Points on a hilly landscape, in no order, each with its height.
From any point a ball rolls to the lowest of the 2 points nearest to it. It stops when none of these is lower. Distance is the straight distance between rows; heights are no part of it.
bab: [102 143 128 102 114 156 140 140 145 101 163 135 102  89 121  92 163 112
 137 111]  (h 23.3)
Litut: [157 135 131 107 177 159 133 150  96  87 174 175 110 102 118  96 116 123
 158  78]  (h 20.8)
luko: [ 88 136 138 160 109 101 175 118 176 145 113 111  98  69 110 115 148 152
  77 171]  (h 17.8)
melad: [190  90 133 155 135 103 134  98 118 149 120 150 101 123 166 130 150  90
 156 145]  (h 49.1)
rek: [ 82 163 166  63 141 129 177 162 153 146 149 117  29 114 133 125 166  79
 151 129]  (h 37.7)
nud: [173 142 164 164  87 105 147  96 136 163 126 129  88 153 161 164 187 116
 124 156]  (h 32.0)
Sofop: [164 137 161 102  72 170  85  98 180 110 143 148  78  75 165 112 155 127
  96 153]  (h 34.2)
gef: [164 168 144 129 120 170 138  79 107 121 115 142  66 125 120 138  88 164
  86 136]  (h 40.7)
pirif: [105 130 148  83 139 133 189 147 148 156 170 130  30 138 133 149 164  81
 179 125]  (h 39.5)
mosat: [ 85 142  84 146 147 139 110 141 108 118 138 110 128 111  84  98  87 142
 123  82]  (h 32.3)
Sib: [154 180 128  86 140 121 172 133 122 113 146 167  77 110 165  95 133 111
 106  89]  (h 12.0)
kege: [173  81 115 134  95 111  85 106 168 146 171 138 115 124 190 161 161  91
 126 105]  (h 49.5)
rili: [ 81 159 104 149  93 102 148 125 141 146 123 103  98 103 116 133 122 167
  83 116]  (h 20.7)
pozan: [102 101 112  93 120  85 139 166  88 115  77 146 215 146 101 170 113 137
 105 145]  (h 52.4)
Beti: [115 165  97 123 119 178 103 118 113 131 136 129  62 132  82 100  62 146
 117  96]  (h 29.3)
vogur: [136  90 149 199 136  98  74 132 141 118 109 122 178  95 116 120 170 149
 123 149]  (h 7.2)
pipan: [123 156  92 170 124  93 108 104 108 155  84 108 103 154 129 111  75 129
 107 127]  (h 35.1)
Zolu: [123 160 125 121 102 127 162 126  94 145 130 113 171 195 112 158 126 132
 133 123]  (h 34.6)
faba: [179  97 126 111 168 165  91 115 143 127 151 184 108 110 144  87  82  76
 179 146]  (h 45.3)
kaza: [123 144 110 175 143 130 166 106  83 168  96 123  61 136  86 133  68 154
 116 132]  (h 45.8)
kavi: [166  92 165 154  90 113  57 121 160 133 128 119 188 176 128 155 176 119
 145 160]  (h 18.7)
lelub: [130 108 111 113 142 132  91 132 133  95 157 130 181 128 130  96 142  96
 170 114]  (h 25.7)
Peta: [115 159 114 138 173 129 128 137 102 117 130 148 103 133 118  59  92 102
 142  96]  (h 62.2)
pobo: [156 154 107 126 162 111  93 120  93 112  97 130 148 139 172 113  85 128
  96  99]  (h 57.8)
Goka: [108 180 118 115  88 197  88 120  98 124 137 118  48 125  95 116  95 152
  89  80]  (h 32.6)
dis: [135 177 139 141 118 188  96 106  90 107 149 119  79 134 110 140 112 161
  96  89]  (h 36.3)
Puser: [136 144 108  91 138  84 134 123 138 111 106 138 188  93 167 116 106 142
  75 127]  (h 41.1)
Mog: [148 110 159 104 119 190  67 111 177  81 157 120 144 111 157 120 130 159
 121 143]  (h 46.7)
Gif: [ 96 148 146 204 115 153 138 128  78 135 141 102  85 129  94 133 173 136
 139 103]  (h 45.2)
pum: [151 115 138  81 169 171 145 134 148  93 139 175 158  54 138 118  83 183
  98 150]  (h 61.4)
Kova: [142  56 107 144 156 107 131 118 160 167 155 153 105 113 151 107 136  65
 177 135]  (h 49.0)
Rakod: [133  89 141 103 121 119 120 156  98 103  88 146 218 152 117 194 142 156
 117 153]  (h 50.9)
livis: [119 103 151 165 109 110 172 106 174 151 114 119 100  96 108 119 158 132
 126 180]  (h 15.9)
Maz: [131 128 121  92 106 159 108 142 140 103 187 147  85 100 144  98 170  86
 154  82]  (h 25.9)
segu: [140 131 134  68 103 127 181 121 172 144 157 147  48  92 167 130 159  91
 129 132]  (h 35.0)
robiz: [111 122 138 146 137 143 189 135  85 139 124 127 170 145  59 168 118 160
 137 127]  (h 35.2)
rav: [100 136  89  79 159 103 162 152 145 115 122 141 173 110 106  77  57 125
 116 114]  (h 60.7)
nem: [131 133  96 105 160 146 117 129 100 130 110 138 135 159  81 129  33 159
 124 108]  (h 13.5)
noz: [151  85 144 102 128 121 166 137  84 123  93 158 184 146 103 187 133 140
 138 165]  (h 48.8)
telo: [106 124  80 100 170 127 131 165 111 104 139 131 179  89 118 139  82 190
  93  80]  (h 57.4)
Pev: [149 149 111 112 188 152 135 162 119  98 170 192 122  74 141  70  90 108
 149  97]  (h 16.7)
Pedu: [ 90 115 128 139  83 137 137 112 155 155 102 110 185 156  52 148  89 166
 108 175]  (h 34.4)
penu: [ 82 119 112 128 135 116 181 120 154 143 103 115 131 117  89  92 101 121
 126 162]  (h 31.2)
volif: [145 133 121  76 119 104 171 120 167 138 156 139  91 120 171 112 149  81
 147 130]  (h 34.0)
bev: [131 157 113 163 150 127  83 105 107 124 120 133  88  85 159  97  96 149
  83 110]  (h 66.8)
Muz: [154  84 110 126  97 111 118 121 156 139 186 140 103  86 191 165 192  95
 121  84]  (h 50.1)
Tiv: [154  98 161 160 114 108  64 126 130 131  84 124 192 174 125 147 152 118
 132 166]  (h 16.8)
Tovam: [135 140 147 126  84  68 168 112 178 154 118 120 132 131 153 140 172 119
 114 169]  (h 32.9)
lufip: [ 43 161 131 121 151 102 161 155 151 139 132  88  98 156 114  86 133  82
 161 129]  (h 20.4)
suso: [138 136 152 106  71 169  67 106 188  94 166 114 138 130 128 129 160 144
 119 148]  (h 48.7)
lovud: [129 148 135 106  75 149 111 139 135 119 171 127  71 105 156 113 201  88
 142  92]  (h 27.6)
fim: [ 59 135  77 154 122 123 118 151 134 129 146  93 137  95  86 107 112 160
 115  85]  (h 34.9)
dok: [160 100 154 105  93 181 122  90 158 113 163 133 114 131 114 141 140 129
 150 157]  (h 25.8)
damot: [170 123 132 135 116 105 126 117 119 110 141 126 162 123 164 154 173 135
 127 117]  (h 37.8)
Kipoz: [172  98 145 109 138 145  87 144 127  84 140 123 184 129 168 171 160 169
 131 110]  (h 43.5)
siza: [199  67 134 152 168 104 137 106 102 147 120 182 104  91 167 147 137 100
 153 142]  (h 49.8)
Velef: [128  81 151 208 144 134  88 123 138 108 129 128 149  70 105 108 160 153
 139 148]  (h 10.8)
memu: [111 135  99 109 146 118 178 149 110 111 133 129 171 100 103 130 111 160
 111  95]  (h 55.4)
vin: [113 166 101 174  83 130  73 107 114 158 119  86 114 187 115 126  92 136
 115 111]  (h 21.1)
bop: [129 151 137 157 105 106 161 109 128 139 115 114 123 128 132 135 154 138
 109 134]  (h 33.2)
Niro: [109 152  90 108 123  84 130 126 150 120 109 121 168 116 145 101  93 130
  88 117]  (h 41.7)
puse: [151 148 127  99 133 146  90 115 119 105 101 114 167 181 133 136  80 140
 112 129]  (h 20.9)
nur: [150  44 149 117 186 181  69 158 153 100 134 149 183  94 168 139 126 156
 153 144]  (h 36.5)
Ver: [ 68 132 107 157 151 133 148 132 140 133 120 120 112  91  91  78 107 129
 127 125]  (h 29.0)
difu: [170  91 130  79 136  91 104 154 105 100  99 152 204 134 182 173 146 138
 120 134]  (h 31.9)
poka: [ 57 158 174 123 141 157 175 161 110 154 131  97  31 128 101 128 167 110
 148 130]  (h 51.3)
boger: [106 169 115 133 104 158 125 101 126 139 125 116  79 147  87 103  84 129
 111 121]  (h 26.9)
vug: [145 156 109 146 154  87 106 117 114 119 108 135 137 106 182  89 120 106
 110 122]  (h 57.3)
dab: [196  88 142 121 159 118 168 113  87 138 100 179 123 122 141 157 125 121
 145 148]  (h 51.0)
Sagu: [130 123 128  96 167  94 196 150 144 147 155 133  54 127 167 150 160  77
 173 114]  (h 40.9)
Davu: [153 116 116 117 120  48 161 141 134 133 114 131 172 117 183 144 179 111
 122 123]  (h 34.3)
mazen: [141 116 146 129 113 133 124 142  72 124 121 124 208 179 114 183 153 140
 151 125]  (h 28.4)
mene: [ 47 139 140 156 159 103 144 174 144 138 147  82  87 103 124  96 186  90
 165 113]  (h 23.2)
nani: [ 73 132 129 170 127  97 144 153 137 131 148  86 139 123 129 117 201 102
 166 115]  (h 26.0)
mok: [120 141 117 110 123 151 108 134 112  98 155 104 188 181 104 131 140 118
 162 109]  (h 31.5)
nog: [143  75 155 134 146 193  47 119 183  90 146 130 143  94 143 106 130 152
 145 163]  (h 44.1)
Luni: [137 175 127 102  88 148 108  92 135 138 116 109 158 202 125 149  81 139
 106 143]  (h 23.0)
Vuke: [111 148 110 108 178 131 155 151 128 118 134 158 138 117 101  64  61 111
 138 104]  (h 61.5)
bov: [146 169 123  79 161 126 157 157 138 107 165 191 100  96 151  72 107  95
 137  89]  (h 13.7)
febes: [150 153 139 120  89 126 141 123 129 126 165 130  87 123 166 139 194 105
 136 102]  (h 28.8)
gon: [115 111 109  81 143  75 173 148 105 126  77 151 192 138 115 127 108 117
 120 144]  (h 53.3)
rulad: [113 121  98 110 137  96 184 134 116 136  97 129 175 126 100 132  91 149
 112 129]  (h 54.1)
mavu: [162  63 134 144 118 114 152 112 132 147 133 144 144 134 117 162 161 117
 164 151]  (h 45.1)
lagi: [ 74 169 167 144 133 131 162 163 107 148 148  98  51 127 133 144 199 104
 151 111]  (h 49.2)
Pomu: [159 101 149 130 112 147  93 119 110 109 134 120 182 178 127 170 163 130
 166 139]  (h 24.3)
bavo: [ 85 128  66 194 124 116  77 144 107 134 142  91 117  96  93 120 111 174
 116  78]  (h 37.2)
gizut: [ 84 176  87  96 124 120 147 150 136 111 152 107 147 128 119 100 119 126
 113  79]  (h 35.8)
dedum: [154  59 150 122 122 130 176 115 115 147 111 152 161 140  88 181 138 131
 158 181]  (h 46.8)
soz: [166  99 144  92 176 185 138 137 119  81 153 164 146  85 127 138 109 172
 128 134]  (h 58.7)
fil: [129 144 149 141  92 128 166  85 143 162  93 119 135 173  99 127  98 134
 111 191]  (h 19.9)
tigu: [116 152 143 133 108  90 175 106 157 166  87 110 119 158 131 114 123 111
 122 176]  (h 18.8)
sonut: [ 93 154 117 130 153 149 200 155  88 116 153 132  82 104  73 129 126 162
 128  75]  (h 44.9)
pemas: [ 98 129 147 131 157 123 184 138 136 147 137 112  66 145 107 118 147  82
 190 150]  (h 54.8)
lek: [124 105 127 148 143 137 130 145 118 132 170 132  78 117 130 105 175  81
 184 102]  (h 46.3)
Peguf: [ 95 149 134 153  96 146 153 125 116 141 154 102 143 173  96 137 165 122
 163 127]  (h 30.4)
manut: [119 101 125  86 128 112  96 162  81 108  59 142 192 176 138 201 100 174
  73 144]  (h 27.8)
sov: [173  94 175 181 135 148  58  90 161 118  99 134 128 106 138 114 126 143
 118 187]  (h 13.9)
ger: [173  74 124 107 174 175  71 129 140 112 156 171 150 115 154 107  97  97
 177 136]  (h 43.0)
Fepab: [110 114 132 140 170 104 174 136 131 136 126 126  95 123 120  93 145  89
 168 146]  (h 55.7)
mov: [122 141 157 138  83 152 136  92 152 148 122 112 145 181  89 123 127 120
 142 185]  (h 21.4)
Ribok: [169 102 121 101 149 135  99 136 133  86 154 149 168  98 173 141 144 137
 140 108]  (h 41.2)
Zitu: [123  99 102  87 130 129 112 129 107 142  62 134 162 150  94 177  28 185
  86 159]  (h 22.9)
luza: [153  73 137  83 111 126  91 136 152  99 136 136 209 150 155 169 144 125
 143 143]  (h 43.9)
Baro: [120 125 107 125  79  93  78 141 136 163  74 111 185 175 119 190  80 183
  65 153]  (h 15.8)
Ped: [ 93 139  68  95 151 113 136 151 151 120 134 133 160  75 118  87  56 152
  89 100]  (h 60.0)
Fefa: [190  51 119 125 129  80 147 113 123 162 123 165 135 130 176 180 146  91
 142 134]  (h 43.1)
nesim: [157 106 137  64 130 124 116 130 115 111  83 148 185 163 130 149 100 123
 120 171]  (h 38.4)
Kesa: [141 111 169 177  92 104 153 102 185 175 120 121  82 128 119 142 179 115
 137 197]  (h 14.6)
Lidu: [119 126 145 127 123 191 143 109 127 101 148 121 145 133  70 141 122 162
 140 140]  (h 31.4)
Fozir: [102 162 121 175  97 120 108 111 111 164 106  90 147 199 102 126 113 124
 131 135]  (h 19.3)
Kar: [146 136 144 116 111 181  97 112 144 101 153 152  83  72 138  94 140 134
 105 137]  (h 32.1)
Gubul: [154  71 149 107 124 146  72 159 137  95 134 122 209 159 151 190 162 162
 143 134]  (h 46.2)
zubol: [139 159 129 140  91  99  58 118 150 118 118  99 191 156 163 135 144 145
  84 116]  (h 21.0)
numuz: [176  91 119  97 125  72 185 111 133 167 114 155 120 145 179 161 149  93
 143 144]  (h 42.5)
Gote: [ 97 139 132 165 120  89 164 152 123 146 135  93 162 153 127 145 182 122
 147 123]  (h 27.9)
Suk: [ 85 141 129 172 157  87 149 135 132 152 101  97 103 135 132  88 130  97
 142 135]  (h 56.5)
poze: [128 145 104  82 134 108 103 138 119  96 123 126 199 150 146 115 113 119
 124 102]  (h 33.1)
zovaz: [110 133 139 145 133 190 119 123  93 101 150 105 159 169  66 155 118 158
 159 114]  (h 38.7)
lin: [108 156 107 139 169 130 165 145  79 133 123 133 120 169  74 123  75 130
 145  89]  (h 29.6)
Fimum: [170  79 176 168 138 153 100 115 131 109 115 131 152 100 127 167 151 184
 117 160]  (h 22.8)
rubo: [ 64 162 114 114 117 130 149 140 155 132 139  94 127 166 102  90 129  97
 143 117]  (h 18.5)
mosog: [ 88 169  77 154 102 123 113 133 114 174 125  92  65 164  99 121  83 135
 135  99]  (h 24.1)
Loze: [112 117  92  87 166 117 121 156 144 107 116 141 197  71 139 111  67 168
  80 118]  (h 59.0)
fufe: [173 129 135 140 117 131 126 105 133 141 145 145  50 126 174 113 162  75
 155 122]  (h 48.1)
gibim: [ 46 183 141  80 136 139 167 167 144 140 130 112  40 110 110  92 136  99
 114 107]  (h 14.5)
binof: [125 120 112  88 107 125 148 121 105 150  68 134 175 182  90 173  51 165
  97 168]  (h 20.3)
Sul: [122 146 141 119  85 166  79  92 172 102 130 103 142 128 112 112 117 156
  91 149]  (h 50.2)
gud: [146 121 133  80 135 112 100 147  89  91  82 142 200 152 164 176 121 159
  86 124]  (h 29.7)
sig: [123 127 124 120 100 100  98 126 145 129  88 118 205 148 119 160 111 162
  78 148]  (h 18.1)
Bufu: [152 131 120  83 168 114 150 146  75 114 100 161 171 170 113 136  94 108
 147 115]  (h 33.6)
nifeg: [141  90 108 115 109  80 156 130 173 147 175 141 104  79 193 144 182  95
 134 105]  (h 50.6)
Napi: [134 130 159 107  65 163 144  96 163 134 152 118 133 161 100 143 142 131
 139 170]  (h 23.1)
Bep: [152 111 122  73 136 126 192 149 101 133 142 149 175 183 105 163 140  99
 180 120]  (h 37.4)
vubeb: [ 96 154 151 147 140 103 183 153 114 161 141  96 115 172 139 152 177  97
 176 136]  (h 30.0)
rebol: [158 124 144 143 143 131 167 101  95 132  85 135 131 121 102 150 107 160
 110 155]  (h 27.7)
gukup: [144 147 136 124 173 141 179 138  91 102 152 167  91 124 103 103 110 114
 163  89]  (h 24.5)
nez: [141 171 113 150  86 100  86 122  99 158 118 102 164 175 151 188 110 176
  77 106]  (h 24.0)
muvem: [103 165  99  78 118 130 124 134 146  94 148 114 177 143 124  93 113 110
 128 101]  (h 34.5)
rik: [133 177 164 152  59 139 151 102 136 159 137 121  82 158 141 152 177 130
 113 151]  (h 31.1)
Gosok: [174 122 164 149  83  77 153 101 163 166 107 131 133 147 156 163 171 125
 108 183]  (h 32.5)
manib: [100 143 108 118 127 139  81 131 160  96 139 124 159  87 140  88 108 145
  92 116]  (h 8.8)
bedu: [112  89 116  94 132 122  87 155  99 118  44 132 167 170 125 187  54 181
  77 158]  (h 25.6)
Noba: [ 74 139  85 155 137 128 178 159  93 149 146 110  89 100  80 144 110 174
 118  76]  (h 48.0)
feva: [138 144 129 153 115 145  92 127 106 105 161 116 124 146 136 127 185 107
 163  96]  (h 41.0)
vonab: [163  69 118  82 136 125 119 138 125 115 135 149 185 147 134 159 143 100
 173 131]  (h 41.6)
lus: [171 131 133  55 150 136 150 144  92 103 130 160 175 186 115 144 106 113
 171 109]  (h 35.4)
malot: [ 85 147 117 157 166 110 145 161 119 123 140 114 106 103 125  83 160 106
 146  92]  (h 20.5)
feru: [148 118 142 134  88  68 166 136 146 166 146 118 158 150 169 187 210 118
 137 135]  (h 35.9)
fafo: [110 155 125 185 130 148  76 116  96 106 135 100 122 141 112 109 141 127
 133  94]  (h 36.8)
kivu: [139 152 121 107 173 113 184 151  62 125 122 149 149 176  91 130  84 121
 148  82]  (h 31.8)
kide: [184  61 130 102 169 170 139 129 119 105 160 167 128  88 129 162 117 145
 159 126]  (h 55.3)
mibi: [102 106 114 143  86 124  72 136 130 166  85 101 189 187  84 190  78 178
 102 160]  (h 12.9)
sop: [134 147 110  88 126 146 146 113 108 135 102 126 147 173  84 150  44 152
 107 136]  (h 17.7)
zisud: [ 91 113 116 113 109 126 145 112 161 133 105 112 173 136  68 107  86 142
 119 170]  (h 32.8)
Bemu: [155 119 122 116 116 130  55 124 141 103 147 114 179 164 154 116 146  89
 166 123]  (h 23.4)
Pimuk: [170  88 166 195 116 111  71  97 174 134 118 135 124  92 129 108 160 130
 119 185]  (h 11.8)
nas: [160  82 161 190  95 111 116  97 189 153 130 129 113 119 115 130 174 111
 141 183]  (h 13.3)
gira: [ 55 150  92 136 137 107 172 154 138 175 121 109  37  87  98 112  83 155
 100 114]  (h 24.4)
nilun: [ 84 150  85 135 127  90 183 132 141 174 109 107  76 105 111 139  86 164
  94 129]  (h 22.4)
zib: [118 130 119 144 135 116  57 130 140 100 116 109 194 117 156  98 118 132
 104 119]  (h 11.9)
Nevom: [156  92 150 147 193 183  73 152 126  85 130 139 157  84 169 125 121 176
 127 131]  (h 32.4)
Doz: [139 145  99 110 147 144  81 127  89 128 102 115 152 182 112 139  39 149
 128 105]  (h 17.6)
Zigiv: [ 93 139 151  64 125 118 167 156 177 152 147 131  20  82 166 121 178  84
 138 133]  (h 36.4)
zol: [102 130  98 206 143 108  97 134  96 124 128 108 118  82 119 121 133 163
 102  80]  (h 39.1)
rokad: [145  61 100 152 136 121 106 102 164 169 158 147  76 120 176 121 131  37
 158 105]  (h 48.2)
rudo: [111 168  68 169  82 107  82 132 102 182 130  84 103 178 124 145  91 156
 135 103]  (h 22.5)
zukim: [138 128 116  77 149 121  81 153 120  88 104 128 213 136 177 127 115 136
 100 113]  (h 31.7)
bil: [130 167 110 164  83 102  58 118 132 132 128  84 155 167 148 146 121 161
  79 101]  (h 22.3)
muf: [121 122 132 141 141 131 198 116  93 154 106 127 131 132  73 150  95 158
 118 142]  (h 31.0)
niz: [153  77 138  68 131  99 118 132 134 118  63 175 188 132 146 139 102 117
 106 201]  (h 39.4)
Paba: [ 76 150 119  86 113 165 148 151 162 109 160 134 108  70 100  70 131 124
 115 113]  (h 20.6)
Vik: [120 112 140 139 107 180 111 138 113 127 168 131  57 113 115 120 193  91
 182  91]  (h 44.6)
nopiz: [ 92 176 145 107 162 112 154 173 125 131 136 131  39  91 163  89 161  77
 129  88]  (h 15.4)
durof: [ 80 165 155 185 108 152 166 150  99 156 149  97  79 149 109 152 186 129
 144 116]  (h 47.2)
movof: [ 62 159 134 101 110 146 183 132 164 139 136 105  98 138  89 103 138 111
 144 150]  (h 16.4)
tib: [112 179 119 123 167 129 172 151  89 122 148 142  83 154 100 106  97 117
 140  65]  (h 27.1)
reg: [131 135 131 100 100  73 167 118 190 159 138 117  97 140 179 126 171  83
 136 159]  (h 33.4)
vov: [121 111 124 138 148 139  85 133 169 108 126 140 178  65 139  83 106 138
 114 152]  (h 12.3)
gugos: [155  85 113 133 186 103 149 138 130 155 130 169 105  95 155  93 115  67
 179 138]  (h 49.7)
Digo: [ 88 153 106 159 158 106 193 140  99 175 107 109  68 152  92 139  76 136
 140 112]  (h 47.9)
Bofe: [101 171 142 114 132 167 175 161  81 110 156 145  50 112  91 117 145 134
 125  63]  (h 41.5)
daz: [ 88 193 100 117  94 141 138 121 127 162 129 102  62 171 105 114  86 126
 113 108]  (h 25.4)
felet: [163  39 123 152 126  96 165 116 126 177 135 145 129 150 140 197 166  88
 168 124]  (h 44.0)
ber: [167 120 142  85 113 183 132  99 149 105 164 159  89 103 130 132 133 129
 132 149]  (h 28.9)
zugo: [163 154 154 134 111 183  96  82 129  98 128 128  94 130 136 119 111 155
  94 149]  (h 38.3)
zamos: [134 118 145 163 130 107  47 123 125 114  84 108 187 151 141 121 122 135
 109 142]  (h 14.4)
nug: [ 43 187 155 104 100 150 149 158 142 164 116  86  40 136 108 112 138 107
 115 123]  (h 11.5)
risu: [148 122 133 108 172 172 109 126 137  94 116 145 142  73 140 125  69 193
  83 142]  (h 63.5)
vesop: [157 115 147 124 132 139 116 107 118 113  95 130 166 125 128 145 109 169
  99 152]  (h 23.8)
gibu: [135 106 135 148 129 131 102 108 179 122 129 144 131  70 137  74 124 110
 125 176]  (h 15.5)
desap: [137 130 126 156 154 135 101 106 123 121 109 137 115  81 135  92  89 145
  94 144]  (h 66.1)
mis: [170  71 107 144 119 135  90  97 162 149 175 150  87 100 175 131 140  78
 134 105]  (h 48.9)
tev: [151 117 155 198 114 116  77 106 138 125 117 114 146 128 118 121 163 136
 124 149]  (h 9.7)
fef: [ 51 180 134 107  92 153 178 128 157 154 130 101  73 141  89 120 123 138
 111 137]  (h 14.3)
Riv: [ 83 148 111 175 163 106 188 148  90 150 119 110  82 117  96 143 122 145
 121  96]  (h 49.6)
tefid: [144 119 131 134 111 115 134 100 172 139 123 135 105 102 150  85 138  94
 133 172]  (h 17.0)
geder: [180 116 124 105 125 134 131 118 126 104 170 144 123 101 165 145 161 128
 139 115]  (h 39.3)
fiz: [162 134 124 101 138  79 210 131 124 153 140 146  88 138 188 160 163  96
 153 116]  (h 41.8)
zeset: [155  80 120 122 108  46 167 145 138 156 125 149 173 126 165 181 191 109
 139 134]  (h 35.3)
vud: [106 125 121 157 103 119  81 116 114 144  93  94 178 187  93 142  94 145
 117 143]  (h 16.9)
Lurak: [131 171 152 147  92 135 140 115 120 137 130 118  57 141 148 117 175 103
 130 122]  (h 30.1)
feril: [116 105 145 173 140 174 101 119 125 101 153 130 115  74  92  92 147 138
 146 145]  (h 17.5)
pes: [126  95 146 139 125 189 118 113 145  97 165 124 134  98  81 121 148 150
 153 149]  (h 24.2)
nom: [146 135 140 149 167 163  95 121 139 103 117 156 121  51 148 100  83 179
  77 146]  (h 65.0)
res: [ 61 149 168 139 161 139 168 146 140 153 122 100  34 141  95 111 150  87
 170 170]  (h 53.4)
Lunu: [ 74 151 129 151 103  99 148 141 159 138 116 108  88  70 136 100 160 142
  72 122]  (h 19.0)
mivet: [133 134 127 164 143 156  64 130  99  87 152 108 159 135 128 120 150 138
 145  94]  (h 39.0)
medim: [143 109 138 137  95 127  69 119 136 119 145 110 184 182 130 143 174  97
 176 135]  (h 21.2)
lufaz: [ 96 159  99 144 140 140  66 127 115 111 142 101 133 133 115  78 104 124
 122  91]  (h 34.8)
kene: [136 135 136 123 107 106 151 116 106 136  97 129 177 161 123 151 135 134
 126 151]  (h 36.1)
rep: [128 146 147 125 102 137 189 132 106 151 156 121 144 186 113 168 159 127
 170 136]  (h 32.7)
Sisol: [154 110 127  84 132  89 125 121 143 120  75 151 187 102 170 129  97 140
  75 172]  (h 40.4)
reko: [ 49 144 105 141 152 127 173 160 136 145 130 121  70  80  89  89  98 132
 111 112]  (h 26.5)
voman: [108 198 120  98 151 103 172 157 118 127 133 140  50 110 160  86 119 101
 102  75]  (h 13.6)
nop: [151 148 125 152 132 143 156  87  92 149 102 137  78 120 100 152  64 183
  84 131]  (h 43.3)
Lide: [120 148 105 191 135 113 119 119  91 143 108 111  91 107 118 121 113 154
 106  94]  (h 38.9)
Ter: [156  79 112 102 139 126 154 141 111 128 158 144 158 142 117 156 143 100
 184 107]  (h 39.6)
zoz: [104 147 138 163 105 158 112 134 109 111 159 117  88 118 105 109 184 114
 158 100]  (h 42.7)
Zup: [130 162 101 157 120 127 136 112  90 142 119 115 101 134 122 155 100 169
  99  92]  (h 37.3)
Les: [146 140 135 131 136 159  87 108 122 103 147 132 110 139 131  86 133  89
 160 124]  (h 63.4)
guri: [127 127 138 126 123  81 169 104 162 143  90 131 131 105 144  95 122 107
 106 172]  (h 18.2)
dov: [195  81 135 106 156 149 182 114 110 129 147 176 110 107 122 164 125 130
 163 128]  (h 52.6)
sis: [176 128 171 129 106 180  69  88 170  99 134 135  92 103 159 114 127 157
  99 172]  (h 36.2)
val: [161  96 127 124 120  59 118 142 116 122  97 146 189 120 175 156 166 119
 112 140]  (h 33.5)
ged: [134 136 138 110  83  97  93 118 164 116 113 108 208 149 147 140 140 146
  86 150]  (h 19.4)
fiv: [116 163 104 159 153  78 131 127 112 146  95 113 107 136 167  73 118  91
 124 113]  (h 57.0)
Vati: [144 173 111 154 129 120 122 103  83 145 107 116 107 174 126 136  84 137
 111 109]  (h 36.0)
belor: [ 84 142 137 127 178 119 165 183 120 125 152 129  59  83 137  83 165  86
 154 100]  (h 17.9)
telir: [145 116 146 111 105 107 116 115 111 126  70 136 190 181 128 165 119 123
 110 175]  (h 37.1)
Vabak: [136 177 139 143  82 134 140  99 118 135 134 111 121 154 145 147 145 140
  99 122]  (h 32.2)
foz: [179 133 134 143 133 115 117 101 121 127 126 149  92 111 179 103 151  95
 132 135]  (h 48.5)
losab: [149 117 139 147 159 172  49 121 128  92 144 137 138 111 150  82 121 118
 149 136]  (h 64.3)
Teg: [162 113 140 127  81  98 148 119 156 136 161 126 136 129 165 169 199 125
 132 128]  (h 36.6)
fito: [175  53 127 113 194 167  70 147 141 125 132 178 162  94 182 134  95 118
 166 142]  (h 40.3)
Pake: [118 106 139 144 130 150 142 143  70 118 122 122 197 152  80 184 140 168
 140 129]  (h 33.7)
Nin: [143 163 125 119 155 154 103 122 120 106 143 155  99 126 135  59 101  86
 143 115]  (h 62.8)
nozi: [108 145  95 118 128  58 137 129 144 145  83 115 174 137 156  90 106  95
 100 131]  (h 42.1)
Maluz: [167  88 184 173 148 168  58 113 155 103 100 116 143 126 131 139 130 184
 111 169]  (h 18.0)
toli: [ 44 174 119  91 105 145 156 163 155 121 154 108  93 109 101  85 149 115
 123  98]  (h 17.4)
vifa: [104 128 114 123 144 125 128 146 112 107 148 117 181 133 106 108 144 113
 163 100]  (h 28.5)
dozu: [161 115 145 108 110 121 109 110 157 110 113 128 177 130 150 143 131 145
 103 163]  (h 21.3)
veno: [133 145 120 171 119  96 124 105 132 144  86 116 120 121 138 108 114 131
  91 145]  (h 34.1)
gimo: [126 178 133 129 129 158 144 127  89 107 147 139  71 121 110 119 132 140
 119  81]  (h 39.2)
Nal: [160  96 121 142 152 129 136 121 122 148 163 162  48 112 164 117 152  64
 172  98]  (h 47.4)
lod: [106 154 122 155 103 165 104 126  98 121 152  97 168 184  88 139 130 136
 152 107]  (h 33.8)
sapuz: [154  47 136 126 163 194  53 135 176 102 172 139 159 101 153 131 123 139
 172 143]  (h 40.6)
lanub: [159  61 172 158 180 163  88 148 114  96 103 134 162  98 150 158 128 198
 117 146]  (h 28.0)

For each start below, name the point where the ball stops.
penu | Pimuk
vonab | Sib
Digo | manib
sonut | mibi
nom | mosat
fiv | mosat
Sul | manib

Write out the way that a ball takes from each point below.
Gubul | Kipoz Ribok geder damot Teg feru zeset Davu val difu gud manut bedu Zitu binof sop nem
Riv | Digo kaza nop gef zugo sis Sofop Kar ber dok Napi mov fil tigu guri tefid gibu vov manib
luza | vonab Ter Bep lus Bufu kivu lin tib gukup Litut Pev bov Sib
desap | nom risu pum soz kide dov dab siza melad foz fufe Nal lek Vik zoz feva mivet fafo lufaz mosat
zisud | penu Ver reko gira nilun rili Lunu luko livis Kesa nas Pimuk
Noba | sonut Bofe gimo dis Goka Beti boger daz mosog rudo vin Fozir vud mibi
